Points on a hilly landscape, in no order, each with its height.
A climber steps from a point to whichever of its 2 nearest points has the largest rise for the distance, and stops where none of them is higher. Distance is the straight distance between rows; heights are no part of it.
Q_510 h=4.54: [169  91 143 104 109 144 138 124 166 128  79 131 117 113 122 114 192 128
  83 136  95 134]
Q_948 h=3.25: [ 86 153 151 113 179 119  81 105 126 151  88 140 122 122 125 137 122 102
 143 161 152 124]
Q_215 h=2.94: [116 127 168  97 145 121  97 178 142 151  83 151 139 149 121 154 126 131
 140 146 125 101]
Q_311 h=0.96: [171 161  67 132  71 110 186  91 115  88 185 141  56 146 128 144 135 121
 122  96 166 131]
Q_118 h=5.92: [ 99 152  98 157  93  82 179 111 100 117 106 104  45 191 131 153  89 149
 123 108 120 124]
Q_970 h=5.43: [102 186 119 164 191 121 100 107 134 105 106 172 111 144 135 104  88  98
 108 106 116  83]
Q_959 h=2.20: [ 89 109 117 131 125 130 139  97 104 137 116  75 125 144 122 112 140 154
  90 130 147 140]
Q_130 h=5.59: [164 121 112 115  81 135 101 113 125 151 156  92 144  75 147 157 156 141
 106 100 164 129]
Q_243 h=5.67: [142 106 137 149 119  89 183 129 156 131 116 140 127 159 103 128 139 144
 152 129 115 176]
Q_451 h=1.05: [133 136  89  76 101  93 154 110 126 169 126 114  72 122 112 128 164 116
  78  72 163  85]
Q_90 h=4.45: [174 134  83 163  80  98 165  89 123  63 210 128 126 159 150 161 134 137
 150 113 156 172]
Q_41 h=6.16: [160 155 116 142  86 119 166 118 116 111 170 169 142 178  95 108 114 112
  95  98 165 100]
Q_418 h=2.47: [ 92 100 142 108 116 149  77 133 102 134 117  74 104 118 168 188 136 156
 136 148 159 123]
Q_701 h=3.12: [114 132 155  89 149 131  76 194 132 133  72 132 121 122 167 171  81 108
 138 161 104  93]
Q_220 h=3.58: [172 129  84  89 128 122 141 104 128  85 147 119  85 155 186 179 128  87
 132 168 142  68]
Q_67 h=0.50: [115 137 131  92 125 129  77 166  98 168 153 128 144 105 125 163 140 150
 154 113 149  87]
Q_5 h=4.13: [140  73 143  89 110 169  70 154 200 170  90 109 136  62 163 148 150 110
 103 127 127 128]
Q_250 h=2.77: [136 128 187 133 135 171 108  91  79 148 160 150 172 137 110  83 114 126
 126 116 162 137]
Q_9 h=1.86: [120 139 120 160 105 150 148 126 138 104  89 119  23 161 112 151 113 155
 116 120 147 155]
Q_783 h=4.83: [180  98  98 136 109 203 139 137 157 112 177 139 136  63  94 116 139 122
 131 138 140 182]
Q_315 h=5.22: [127 100 118 164 135 130 152 162 148 106 106 125  83 152 128 176 116 160
 180 150 112 162]
Q_705 h=4.14: [101 128 184 117 145 136  84 152  79 127  97 112 136 113 148 110 125 152
 114 101  96 121]
Q_968 h=3.33: [125  67 158  99  83 162 132 156 128 153 150  87 175  83 159 166 163 119
 115  81 152 154]
Q_964 h=2.24: [ 85 134 144 113 152 156 110 205 111  68 102  97 146 124 171 142  87 100
 109 130 131 100]
Q_487 h=3.66: [183 128  56 111 129  98 165  83 118  89 167 149  95 152 143 155 146  87
 129 145 140 112]
Q_512 h=5.33: [181 119 162 160 146 126 140  97 167  82 163 208 148 161 131  77 129 110
 132 108 127 152]
Q_596 h=2.32: [ 85 158 137 118 164 169 117 162 120  95  70 104 142 126 142 132 124 110
 119 154 126  99]
Q_241 h=2.70: [141 135  99 130 115 164  63 153 139  95 157 131 160 143 128 103 114 152
  88 143 133  91]
Q_199 h=3.83: [ 74 115 143 113  64 126 143 156 111 193 145  92 169 145 107 142 138 155
 132 107 167 153]
Q_866 h=0.29: [134 186 141 152 108 120 160 134  82  76 138 111 120 169 125 145 150 131
 126  96 133  96]
Q_696 h=5.13: [102 177 179 180 171 112  96 104  99 102  87 167  97 162 138  92  68  97
 106  93  71 103]
Q_30 h=7.40: [195 141 122 111 124 171 143  90 115  81 171 193  92 118  88 125 201  96
 150 132 133 148]
Q_969 h=5.48: [109 154 136 175 122  99 163 111 113 118  96 131  85 176 123 100  76 116
  62  98 108 119]
Q_298 h=3.82: [ 99 120 129 101 118 172  71 173 181 138  78  87 132  76 145 163 159 138
  99 146 140 103]
Q_750 h=2.40: [103 127 155 138 185 163 114 140 128  80  77 106 109 106 137 140 154 137
 146 149 126 143]
Q_893 h=6.00: [115 155 100 138 135  59 188 142  97 123 135  99 156 173 126 137 125 129
 154 131  88 112]
Q_81 h=1.95: [121 154 144 165 106 113 118 103 129  88 118  92 159 180 135 130 123 148
  86 175 168 135]
Q_149 h=7.36: [146  93 111  90 142 173 140 131 130 111 153 189 116 167 109 129 167 109
 132 142 172  95]
Q_977 h=2.95: [144 115 177 116 130 126 145 130 135 102 123 152 157 114 128  78 160 131
 101  89 105 122]
Q_607 h=1.33: [151 115  73 101 117  62 130 140 142 138 163 159 118 153 146 147 114 133
 152 118 145  85]
Q_796 h=4.68: [109 173 138 126 116 110 102 133  92 183  87  97 123 134 109 119 116 145
 107 149  90 106]
Q_749 h=3.11: [111  93 125 142 131 174 172 175 122 104 121 118 147 117 109  90 115 136
 129 117 118 148]
Q_282 h=1.55: [178 106  92 106  55 139 178 141 142 115 149 122  98 133 140 176 181 121
 143 164 146 169]
Q_980 h=4.63: [159 127 107 126 126 206 152 151 124 127 146 131 136  60  95  82 133 117
 136 130  88 147]
Q_35 h=4.95: [144 103 116 159 160 105 133  69  77 109 154 130 107 151 152 108  89 129
 139 122  79 149]
Q_889 h=1.66: [ 91 162 114 116 158 130 114 164 164 132  93 151 104 158 127 127  88  94
 121 165 157  74]
Q_695 h=0.81: [102  88 138  98 135  85 116  96  73 203 127  99 139 136 154 140 116 127
 123 128 133 130]
Q_991 h=1.12: [123 146 120  99 131  89 153  93 127 181  84 132  93 122 110 123 119  87
  91 102 154  85]
Q_383 h=6.79: [130 166 182 151 161 158 147 103  98 122 103 123 168  76 103  67 134 118
 137 101 102 142]
Q_778 h=5.93: [159 149  94 154 106 163 208  78 153  73 154 131 135 139  87  95 171 114
 116 148 137 187]
Q_379 h=3.97: [113  97 134 119 170 134 132 109 166 147 144 149 174 109 109  83 146 134
 163 155 138 144]
Q_764 h=4.36: [ 80 136 148 166 134 146  81 121 101 191  94  89 102 106 116 124  69 171
 116 139 116 176]
Q_475 h=4.12: [158  80 136 102 126 150 123 127 163 154 148 161 139  98 101  90 169 143
 135 123 129 159]
Q_814 h=3.38: [ 37 187 155 140 167 116  90 119 100 142  95 123 140 133 120 114  88 100
 132 157 136 125]
Q_453 h=4.94: [208 124 159 164  97 138 124 117 129  92 125 158  97 146 144 143 137 122
  99 115 101 149]
Q_497 h=6.50: [166 131 146 128  94 128 149 145 125 123 171 147 167 109 128 135 157 121
 132  86 157 142]
Q_828 h=5.88: [124 138 125 137 146 115 118  79 107 160 127 128 110 140  73 100 176 172
 155 118 112 134]
Q_630 h=3.21: [146  97 122 116 114 163 173 186 157 121 127 155 118 148 108 103 125 131
 115 123 118 130]
Q_833 h=2.89: [183 153 111 137  57 104 157 141 101 145 169 122 131 136  95 137 138 162
 122  88 120 122]
Q_803 h=3.32: [126 164 127 116 129 105  76 194 121  94 109 115 120 151 186 185  74 118
 124 156 115  70]
Q_478 h=5.55: [104 103 151 140 134 172  80 118 125 219 139 126 146  92 105 127 137 183
 170 137 144 166]
Q_476 h=5.44: [110 133 135 153 133  82 160 147 178 119  92 120  98 178 123 163 116 156
 155 157 140 146]
Q_507 h=2.82: [193 168 108 160 113 105 150 118 104 111 162 159 110 123  97 130 144 123
 145  87  98 127]
Q_44 h=3.31: [125  68  73 114 150 136 164 164 168 104 129 152 139 120 121  83 128 137
 112 157  91 129]
Q_280 h=3.44: [108  90  87 133 181 104 121 136 184 102 142 162 153 143 123  66 104 148
 144 155  63 122]
Q_857 h=1.50: [164  93 108  91  45 190 162 159 128  95 154  99  95 118 153 196 189 122
 134 125 140 143]
Q_351 h=7.14: [115 171 173 167 166 139 157 135  84 142 108 152 154 123 100  97 104 103
 149 111  91 128]
Q_259 h=6.20: [141 163 100 181 107  57 189 110 104 120 138 112  97 163 121 154 109 129
 153 115 105 124]
Q_608 h=6.04: [ 70 172 137 163 206 109 115  76 142  95  96 155 109 121 107  92 127 135
 166 100 128 130]
Q_366 h=4.58: [158 141  86 153 103 117 133 131 141  73 194 133 115 125 136 160 118 125
 158 107 162 134]
Q_667 h=2.18: [ 93 125 126 177 152 141 115 106 192  99 111 143 165 137 100  45 111 145
  91 145 132 146]
Q_733 h=6.08: [166 128  75 132 105 123 183  85 173  70 163 154 109 116 111  94 162 104
  84 132 121 140]
Q_751 h=6.60: [194 156 129 133  88 143 176 141 166 108 154 164 182  96  93  93 157  95
  95 116 120 134]
Q_182 h=2.75: [184 167 149 163 123 123 122  85  89 151 146 172 108 126 105 126 128 108
 158 107 125 144]
Q_797 h=5.71: [131 118 158 140 152 130 108 141 141 128 126 135 167  63 140  82  79 114
 100  90 115 163]
Q_967 h=7.21: [118 174 169 161 209 147 112  65  90 127  95 148 135 136 121 105 138  98
 146 181  94 104]
Q_117 h=3.28: [100  90 119 121 174  98 118 143 165 127 115 159 123 154 130  89  96 139
 124 133 124 116]
Q_748 h=6.56: [119 124 163 136 155 140 110 117 108 161 111 140 194 111 131  70  93 121
 119 177  90 117]
Q_692 h=4.60: [164 100 165 124 112 187 106 160 169 169 106 123 143  25 146 125 138 108
  99  97 122 141]
Q_910 h=2.80: [105 145  94 119 130 119  69 178 167 101 139 140 134 154 138 113  71 149
  84 139 131  93]
Q_481 h=2.54: [ 88 117 150  98  97 152  53 154 143 206 116  75 138  65 169 202 124 121
 123 110 163 147]
Q_770 h=5.61: [174 125 193 165 142 132 133 134 155 111 154 198 162 140 116 116 102 126
 159 125 144 169]
Q_225 h=2.48: [ 62 131 131 116 116 101  61 148  98 148 148 101 136 145 140 128  98 170
 123 110 135 121]
Q_381 h=1.78: [166 138  95 163  91 185 134 145 117 118 115 121  46 133 123 175 106 137
 131 149 146 146]
Q_825 h=4.18: [110 121 169 137 124 152 144 160 146 192 109 127 189  96  97 113 130 127
 162 125 135 151]
Q_609 h=6.31: [166 120 102 140 120 100 174 116 164 117 139 170 148 114  92  82 130 103
 112 113 104 143]
Q_445 h=4.69: [150 110 139 141 157 103 103  96  85 122 151 114 146  99 150 105 117 120
 148 108  96 141]
Q_222 h=2.49: [107  91 148 130 165 173  97 131 114 117 114  87 148  87 145 132 163 152
 165 139 104 163]
Q_548 h=2.28: [ 87 125 145 136 135 142 104  81  51 119 128  75  94 146 135 150 125 145
 120 122 161 140]
Q_706 h=3.80: [136  74 147 115 164 129 140 128 155 124 178 140 205  89 130  65 151 145
 179 117  92 151]
Q_448 h=2.74: [117 134 154 117 129 156 131 156 138 124 116 102 167 125 115 129 188 139
 141 148 139 110]
Q_198 h=2.37: [122 115 158 118 135 166  78 124  82 100 117 114  79 145 147 182 144 146
 136 129 164 134]
Q_111 h=3.43: [129 147 106 100 112 106 110 176 109 106 142 125 120 175 185 186 101 129
 158 169 142  51]
Q_161 h=1.72: [129 110 169 124 192  92 160 114 131  88 107 176 123 126 150 112 124  89
 149  92 106 134]
Q_753 h=5.07: [151 102 121 138 118 222 117 154 174 104 149 133 179  86 118 118 165 125
 138 167 161 173]
Q_673 h=5.08: [165 145 179 154 128 101  87 131 122 130 145 148 155  92 152 118  79 133
 117  68 104 162]
Q_289 h=3.85: [166 134 169 143 131 128 138 114 102 174 129 131 168 123 141 163 101  78
 136 158 180 153]
Q_635 h=1.60: [183 126  87 111  77  97 180 136 180 140 146 118  99 106 117 183 168 125
 143 126 148 153]
Q_962 h=6.09: [184 147 135 136  80 155 122 143 109 111 180 123 105  85 132 152 134 130
 114  85 156 147]
Q_462 h=4.27: [175  97 105 103  91 167 127 149 157 150 144 133 136  73  96 113 198 154
 122  98 102 148]
Q_349 h=1.94: [ 53 108 131  85 102 123  89 165 106 198 111  86 163 103 179 164  86 117
 100 160 128 129]
Q_515 h=5.84: [102 123  94 125 104  83 200 146 119 132 122  74 157 133 116 113 146 138
 120 120  99 142]
Q_490 h=1.83: [151 108 123 125 191  77 159 126 142  96 143 190 123 142 159 107 115  91
 167 105  61 107]
Q_648 h=1.64: [118  88 130 117 195  95 152  85 128  97 103 112 119 109 147  94 147 111
 139 123 101 152]
Q_32 h=1.32: [117  71 126  59 109 176 158 130 143 155 132  90 147  82 145 184 202  80
 128 119 183 113]
Q_996 h=6.62: [158 123 116 113 117 132 153 103 156 141 111 152  80 162 103 122 152 118
  98 140 175 114]
Q_156 h=3.74: [171 132  64 106 148 111 150  73 132 118 166 127 136 106 134 123 162  91
 131 150 141 100]
Q_11 h=5.19: [ 75 104 168 131 140 187  77 115 140 187  82 111 120  89  99 112 160 178
 141 127 123 164]
Q_219 h=0.31: [118 169 126 149  99 136 145 126 100  91 173 121  98 182 104 165 147 160
 150 117 172 112]
Q_254 h=4.73: [178  87 165 132 119 158 138 132 146 123 104 136  91 117 133 139 156 135
 109 118 127 171]
Q_581 h=5.97: [135 114 130 146 119 141  96 123 119 194 136 142 150 132  86 100 113 178
 177 166 111 143]
Q_595 h=3.52: [ 45 167 192 119 136 123  87 138  61 167  87 128 129 156 137 142  73 119
 105 143 126 127]
Q_170 h=1.47: [103 114 132  91  78 156 152 187 156 178  76 101 127 122 150 193 126  95
 105 151 183 114]
Q_929 h=5.74: [ 64 146 137 150 128  95 145 113 103 124 104 137  61 197 130 124  71 139
 104 108 140 129]
Q_680 h=5.30: [181 112 157 152 133 174 138 133 160 109 146 162 166 117 114 125 160 111
 157 158 130 170]
Q_143 h=6.24: [158 107  69 126 125 120 186  98  98 133 180 155 108 128  76 114 161 128
 164 128 107 141]
Q_342 h=4.82: [ 74 104 152 123 122 143  78 107 115 226  76  88 104  87 117 138 128 153
 117 123 131 163]
Q_999 h=5.64: [137  88 101  97 110 116 172 151 134 108 112  69 132 115 139 102 157 138
  87 119  66 125]
Q_181 h=3.20: [170 142 143 125 112  97 127 176 129 171 109 106 160  73 132 145 118 127
 133 104  92 128]
Q_947 h=0.59: [103 124 140  88  99 125  63 132  68 211 154  93 169  93 150 155 131 144
 128  92 144 105]
Q_953 h=0.91: [ 97 107 155 121 128  94 147 102 116 206  92  98 154 112 129 124  96 114
 108 140 136 148]
Q_267 h=3.47: [130 120 177 104 124 117 101 155 137 184 108 115 155  62 140 143 148 138
 133  67 109 120]
Q_392 h=1.00: [170 129  85  88  66 119 153  97 122 125 159 124  90 120 125 135 155 116
  98  98 158 111]
Q_505 h=6.14: [147 126  91 121 123 126 170  94 101  92 162 140 102 140  81 121 197 175
 181 123  95 153]
Q_729 h=5.10: [158  96 196 130 136 170 118 136 144 135 101 118 167  51 156  96 116  97
  96 117 104 157]
Q_856 h=1.90: [162 127  84 135 151  70 140 127 165  86 134 166 145 152 140 103 110 117
 136 124  51  83]
Q_514 h=3.84: [120 106 172 100 119  60 133 122 149 149 121 107 184 128 139 106 177 178
 154  91 110 140]
Q_367 h=5.75: [123 180 174 184 177 113 104  91 154 108  93 175 124 116 102  92 112 115
 137 111 108 119]
Q_721 h=6.96: [165 119  93  94 118 135 123 111 178 121 147 163 117 139 122 124 146 105
 121 142 211  86]
Q_316 h=5.12: [178 132 128 122  84 163 127 122 103 166 104 106 104  79 118 161 144 105
  90 107 144 119]
Q_369 h=3.51: [158 132 105 108  94 123 118 143 143  79 143 113 115 172 194 190 104 118
 119 179 154  83]
Q_629 h=3.60: [120  69 109 135 186 102 106 120 139 116 175 146 176 118 145  69 100 157
 170 138  87 143]
Q_655 h=5.15: [176 112 124 158 158 125 159  80  63 111 130 145 130 130 156  83 107  92
 143 138  48 134]
Q_406 h=3.98: [ 99 140 181 139 134  78 103 126 105 133 125 119 166 129 144 114 133 174
 128  84  94 135]
Q_663 h=3.89: [146 105  79 133 157 116 157  77 126 129 178 118 151  96 121 107 111 100
 145 135 146 153]
Q_870 h=4.48: [ 71 168 133  97 132 109  72 119  71 161  78  89  87 122 129 152 138 154
 123 106  94 104]
Q_532 h=2.67: [178 148 185 159 147 145 105  89  92 159 156 172 164 120  98 105 134 123
 175 129 131 147]
Q_864 h=4.53: [117 159 130 136 125  65 125  96 134 155  87 103 132 165 134 122 117 135
 105 147  91 103]
Q_302 h=2.97: [105  88 145  98  74 132 113 142 149 204 139  69 155  67 151 194 154 130
 126  72 174 148]
Q_662 h=5.70: [ 84 122 138 120 165  75 119  81 125 146 125 133 143 177 106  87 149 179
 131 123 110 110]
Q_845 h=2.26: [ 71 153 146 151 148 129  89 125 164 114 122 124 195 130 121  66 105 160
  94 150 112 125]
Q_724 h=2.01: [ 80 147 112 177 110 116 135 109 124  94 166 111 149 190 126 110 107 163
 108 124 173 135]
Q_502 h=2.13: [ 75 114 120 101 105 129 144 110 116 137 132  86 139 169 136 153 162 154
 115 168 188 120]
Q_766 h=2.60: [119 130 128 135 102 153  44 152 111 139 159 128 147 139 134 119  82 180
 112 117 135 113]
Q_14 h=4.10: [161 103 115 157 145 139 156  82 121 101 187 149 142  91 122  98 115  95
 162 110 133 211]
Q_516 h=1.46: [103 118 100 103 205  92  90 147 155 109 142 169 104 152 142 148 118 123
 181 161 141  83]
Q_816 h=4.79: [123  98  79 126 140 133 172 150 136  66 170 117 124 100 142 167 122 112
 167 121 153 155]
Q_591 h=2.59: [109 109 156 126 111 176  92 163 123 116 119  58 147 103 162 181 177 165
 148 146 122 152]
Q_874 h=7.67: [174 136 119 131 138 185 133 124 133  78 173 203 107 160  92 139 172 121
 171 162 147 109]
Q_666 h=5.21: [ 92 171 156 184 141 123 131 104  98 125  70 138  97 136 112  74  68 125
  84  93  70 135]
Q_594 h=2.81: [ 96 108 140  77 150 156 111 141 137 153  96 136 138 127 116 120 175 133
 130 136 138 106]
Q_541 h=6.25: [123 127 144 150 149 138 115  94 119 184 128 127 179 124 101  59  93 168
 164 188  75 137]
Q_22 h=3.62: [ 64  80 139 110  72 167 160 174 114 158 132  74 145 122 149 154 148 141
 110  84 167 143]
Q_839 h=3.69: [ 63 157 152 143 131  86  96 128  52 152  94 116 100 145 151 122  57 133
  98 116 108 145]
Q_913 h=6.03: [ 80 132 142 135 106  99 165 133 128 168 110 138  95 204 113 149 104 142
 121 130 177 120]
Q_566 h=1.91: [109 149 126 133 114 119 159 157 158  69 134 137 110 169 144 160 108 112
 127 132 186 124]
Q_690 h=2.04: [108 121 103 153 151 117 139  75 147  95 160 137 128 173 119  93 132 136
 127 142 169 135]
Q_223 h=6.29: [ 85 155 144 172 192 135 140  87 133  86 137 111 132 101 111 106 129 126
 151 114 140 156]
Q_168 h=0.38: [109 157 113 127  96 148  79 127 107 124 167 124  60 173 125 183  99 186
 164 139 174  81]
Q_899 h=6.02: [151 117  97 128 133 129 119  96 112 149 141 131 113 146  83 134 206 178
 188 159  95 134]
Q_326 h=2.68: [ 88 112 140 132 111 162 118 142 137 118  97  52 163 128 135 165 203 148
 154 180 139 124]
Q_155 h=1.42: [156  88 136  64  82 169 174 146 132 133 127 117 100  86 155 188 199  93
 122  97 135 125]
Q_496 h=5.32: [ 39 146 125 140 178 109  80 114  94 143 120 158  93 156  91  91  91 174
 159 131 112 115]
Q_623 h=2.96: [ 53 169 108 130 146  90  63 131 162 103 103 130 111 170 163 107  68 139
  80 154 132 102]
Q_989 h=1.75: [ 67 107 156  96 100 154 103 176 110 207  87  81 191  79 146 128 112 100
  99 135  99 107]
Q_810 h=1.68: [143 174 110 162 169 114  94 103 150  99  85 125 120 117 129  89 116 133
 129 172  65 107]
Q_330 h=1.73: [108 171  87 144 158 114  94 151 181 124  92 104 143 112 111 125 115 130
 127 172 101  94]
Q_175 h=5.49: [178 101 111  97 145 137 158 129 120  94 117 106 145 106 141  71 160 118
  92 117  48 122]
Q_139 h=6.52: [ 98 149 149 155 171 142 164  83  99  99 141 102 169  94  87  72 156 120
 116 106 136 147]
Q_735 h=3.57: [ 79 140 147  96 112 173  65 202 149 135 115 103 158  81 141 175 127 135
 130 126 154 113]
Q_466 h=5.65: [133 137 100 156 149 133 132 138 131 137 136 149 146 130 109 102  63  98
 122 138 120 128]
Q_71 h=1.61: [ 74 106 139  78 107 155 140 199 139 192  74  99 150 105 144 151 128  82
  94 138 129  94]
Q_75 h=1.27: [124 135  63 104 145  59 135 117 106 163 132 142 115 155 140 139  89  97
 129 119 119  49]
Q_659 h=5.94: [148 133 115 157 128 116 159 141 108 127 174 169 154 163 120 114  71 108
 132 103 133 108]
Q_37 h=6.32: [110 114 132  97 100 106 151 114 149 169 112 149  76 189 126 117 124 130
  90 114 190 130]
Q_153 h=2.39: [ 58 100 144 119 146 109  84 133 120  96 147 128 151 176 159  96 119 182
 109 119 131 135]
Q_230 h=7.12: [233 143 134 134 111 159 134  90 110 102 160 157 106 105 126 143 184 110
 144 151 116 187]
Q_907 h=2.33: [ 58 137 174 139 133  96  70 134 155 100 114 108 177 163 143 100  90 171
  74 139 128 139]
Q_36 h=0.27: [ 85 192 148 149 143  97 163 149 107  95 102 107 104 162 104 142 144 123
 136 115 119  91]
Q_100 h=6.89: [130 130 164 126 194 165 113 112 101 128 102 119 180 126 128  88 136  92
 141 177 113 113]
Q_444 h=3.99: [ 77 136 145 135 111 125 157 152 122 195 134 117 190 150  80 115 119 142
 143 128 154 129]
Q_992 h=6.97: [204 142 154 122  75 122 169 163 156 133 152 147 181  70 100 121 158 105
 133  76 104 150]
Q_61 h=6.37: [190 121  62 127 112 116 190 120 148 100 196 185 135 142  91  98 154 118
 166 137  73 143]
Q_433 h=0.34: [117 179 127 150 107 133  86 113 104 119 163 146  99 195 113 167 126 162
 164 136 213 101]
Q_561 h=1.93: [ 97 174 124 157  97 121 116 134 153 136 116  92 166 173 118 152 105 137
  92 199 173 122]
Q_919 h=2.09: [108 111 128 147 150 167 103 119 194 107  99 110 117 105 120  86 114 150
  75 153 132 147]
Q_38 h=1.20: [142 130 101  91 126  86 126 109  97 161 114 139  77 150 146 132 104  85
  79 104 126  61]
Q_950 h=1.97: [ 86 148 133 138  91 106 160 123 143  67 174  98 147 170 134 145 124 143
 124 120 208 136]
Q_191 h=0.70: [105 147 151  94 130  90  84  97  74 230 119  78 168 101 141 133 127 136
 128 118 128 124]
Q_310 h=6.35: [196 154 113 123  93 147 144 141 132  90 170 174 148 125 105 106 140 104
  95  95 138  81]
Q_295 h=1.81: [125 172  71 142 119 116 108 169 186 111 108 104 127 137 127 184 119 149
 143 188 134  93]
Q_299 h=0.43: [115 157  85 106 109 116  80 141 115 152 158 136  98 135 132 168 100 150
 152 131 171  71]
Q_357 h=5.95: [158 114 154 148 130 113 121 117 139 129 140 157 126 159 135 144 112 134
 146 124 155 164]
Q_286 h=3.70: [108  99 166  90 115  98 141 138 137 178 121 115 157 109 136 145 182 140
 138  83 135 138]
Q_320 h=1.99: [144 124 104 177 155 154 116  88 177  81 119 139  97 108 107  85 110 141
 113 129 114 172]
Q_25 h=3.01: [155 144 120 135  82 131 133 169 119 186 158 127 151  89 103 152 125 164
 145  81 110 132]
Q_46 h=2.14: [ 59 119  99 121 156 119 143 194 131  79 110 100 140 141 156 120  90 134
 117 128 109 110]
Q_573 h=5.31: [177 104 105 138 157 123 157  85 113  84 135 149 117 130 145  61 128 110
 111 121  32 114]
Q_712 h=4.40: [200  97 123  77  90 169 155 132 137 130 132 144 123  94 108 101 202 105
  84 103  98 131]
Q_218 h=7.35: [223 129  92  96  60 168 129  84  92  89 192 160 103 112 116 161 214 125
 149 142 103 187]
Q_952 h=4.29: [169 101 107 148 104 105 187  69 121  95 195 165 125 134 136 130 117 101
 152 104 147 192]
Q_141 h=1.03: [121 121 121 103 117 111 158 114 127 219  82  99 118 104 117 149 126  86
 106 129 166 117]
Q_826 h=1.59: [ 96 176  95 125 141  92 120 159 171 103 120 161 102 186 130 154  79 122
 147 154 152  46]
Q_45 h=1.92: [146 103 109 174 124 164 126 101 140  89 127 140  52 159 107 112 123 165
 114 133 124 170]
Q_123 h=6.54: [215 118  70 129 118 113 148 131 146  89 170 198 108 106 128 122 125 113
 163 130  59 144]
Q_248 h=1.62: [152 124 120 124 183 114 126 109 136 118  85 122 121 105 134 109 141 124
 123 154  85 111]
Q_887 h=4.17: [189 104 131 116 105 134 146 114  74 161 137 119 121 112 161 173 112  69
 141 133 146 145]
Q_271 h=2.08: [100 139  98 123 145 101 113  75 137 122 142 101 118 174 118 134 148 144
 133 167 183 120]
Q_613 h=1.84: [113 120 127 106 123 173 153 182 133 105 117 123 120 146 148 147 101 101
 101 120 182 128]
Q_576 h=1.40: [150 107  78 101 158 108 103 129 144 117 173 156 110 147 150 163 132 138
 192 153 134 113]
Q_649 h=1.96: [143 123  93 117 131  86 148 160 154  90 132 114 121 129 155 133 126 121
 135  97  78 105]
Q_872 h=6.81: [218 115  26  99 104 127 151 128 156  86 183 191  73 122 135 144 138 101
 144 134 104 161]
Q_808 h=4.39: [119 167 149 128 141  48 124  76 138 150  96 116 127 169 143 146 115 104
 104 170 155  93]
Q_434 h=1.34: [134  80 131  85 100 146 140 168 150 166 119 107 130 114 158 183 153  77
 123 126 189 121]
Q_360 h=2.19: [ 41 114 148  81  95 140  66 160 120 184 110  64 139  99 196 217 113 114
 115 161 163 125]
Q_881 h=7.08: [224 138  67 102  73 158 150 118 122  95 211 184  70 111 125 163 161 100
 152 120 101 178]
Q_930 h=4.86: [139 108 171 121 152 142 141 139 108 165  68 109 114  97 141 131 119  95
 119 124 105 133]
Q_128 h=4.00: [117 132 154 168 120 124 108 106  68 187  90  98 113 112 134 118  61 128
  90 126 108 156]
Q_612 h=7.45: [ 99 181 151 179 185 112 138  97  83 126 106 152 135 160 107 113 123 103
 156 138 101 101]
Q_838 h=1.87: [114 156 106 143 105 127 118 163 182 118  83  71 163 137 148 165 117 136
 107 195 152 124]
Q_272 h=2.99: [107 113 171 149 142 135 180 142 108 112 106  87 144 106 125 116 135 133
 150 102 124 179]
Q_638 h=3.14: [ 67  99 130 146 189 118 128 134 140  77 121 183 122 178 123  67 128 127
 135 118  94 104]
Q_136 h=5.01: [134 108  86 155 144 108 181 138 155  57 144 125  73 140 142 170 109 132
 176 125 118 167]
Q_304 h=5.11: [201  97 160 144 109 146 145  91 167  76 129 184 116 165 144 107 149 108
  83 130 129 162]
Q_344 h=3.05: [125 128 137 136 180 116 151 133 148  82 123 160 143 137  99  60 163 146
 135 108  81 110]
Q_336 h=2.05: [104 130 106 128 134  86 145 160 134  81 135 106 103 148 176 157  77 127
 122 102 110 107]
Q_835 h=4.51: [169  97 142 112 129 111 165 133 118 160  92 128 104 109 151 175 122  77
 136 137 124 118]
Q_855 h=4.30: [ 62 159 185 101 131 144  50 146  75 145  74  87 117 111 141 131 133 159
 103 136  83 112]
Q_568 h=1.53: [110 139 122 117 159 106 110 148 159 101 134 185  97 186 120 135 120 147
 156 128 158  71]
Q_527 h=1.74: [119 147 111 107 115 160 138 170 126 121  96 133  88 154 135 164 111  99
 102 161 173  67]
Q_277 h=4.44: [140 116 130 114 127 187 143 153 142 160 131 123 192  53 108  86 132 124
 136 114 114 130]
Q_108 h=2.86: [139 144 162 133 144 141 121 125 117 118 146 160 131 127  94  95 131 127
 112 104 140 112]
Q_441 h=1.69: [179 126  93 139  91 121 163 150 171 128 115 121  50 115 127 183 120 141
 150 130 146 140]
Q_565 h=5.23: [144 122 146 146 148 145 132 158 125 135  94 137 124 107 132 140  75 118
 131 134 100 142]
Q_119 h=4.66: [152 127 152 156 141 140  87 135  88 105 181 130 143  92 142 123 118 142
 149  81 123 169]
Q_544 h=3.10: [ 80 160 142 125 156 111  56 107 149 139  91 111 101 150 146 140 114 143
  97 170 137 107]
Q_276 h=4.15: [148 142 133 126 146  69 126 114 147 170 108 117 152 140 139 154 103  88
 135 154 176 133]
Q_401 h=5.52: [ 47 119 142 122 165 131  88 121 102 159 140 139 136 143 101  72 130 194
 141 130 112 122]
Q_611 h=4.85: [140 168 114 134 102 136 139 128  87 160 101  94  97 123  97 144 126 124
 100 127 136 104]

For each start below, name the point where the climber stops.
Q_191 -> Q_357
Q_527 -> Q_357
Q_153 -> Q_612
Q_32 -> Q_612
Q_182 -> Q_992

Call two points neighbours if one is among the 2 nearest of the other. Go from one point of each pair to the other, from neighbour to neighbour, staying as high as possible. Name the lowest point that can't be avoided.
Q_612, Q_797 -> Q_119
Q_259, Q_874 -> Q_929
Q_874, Q_218 -> Q_230
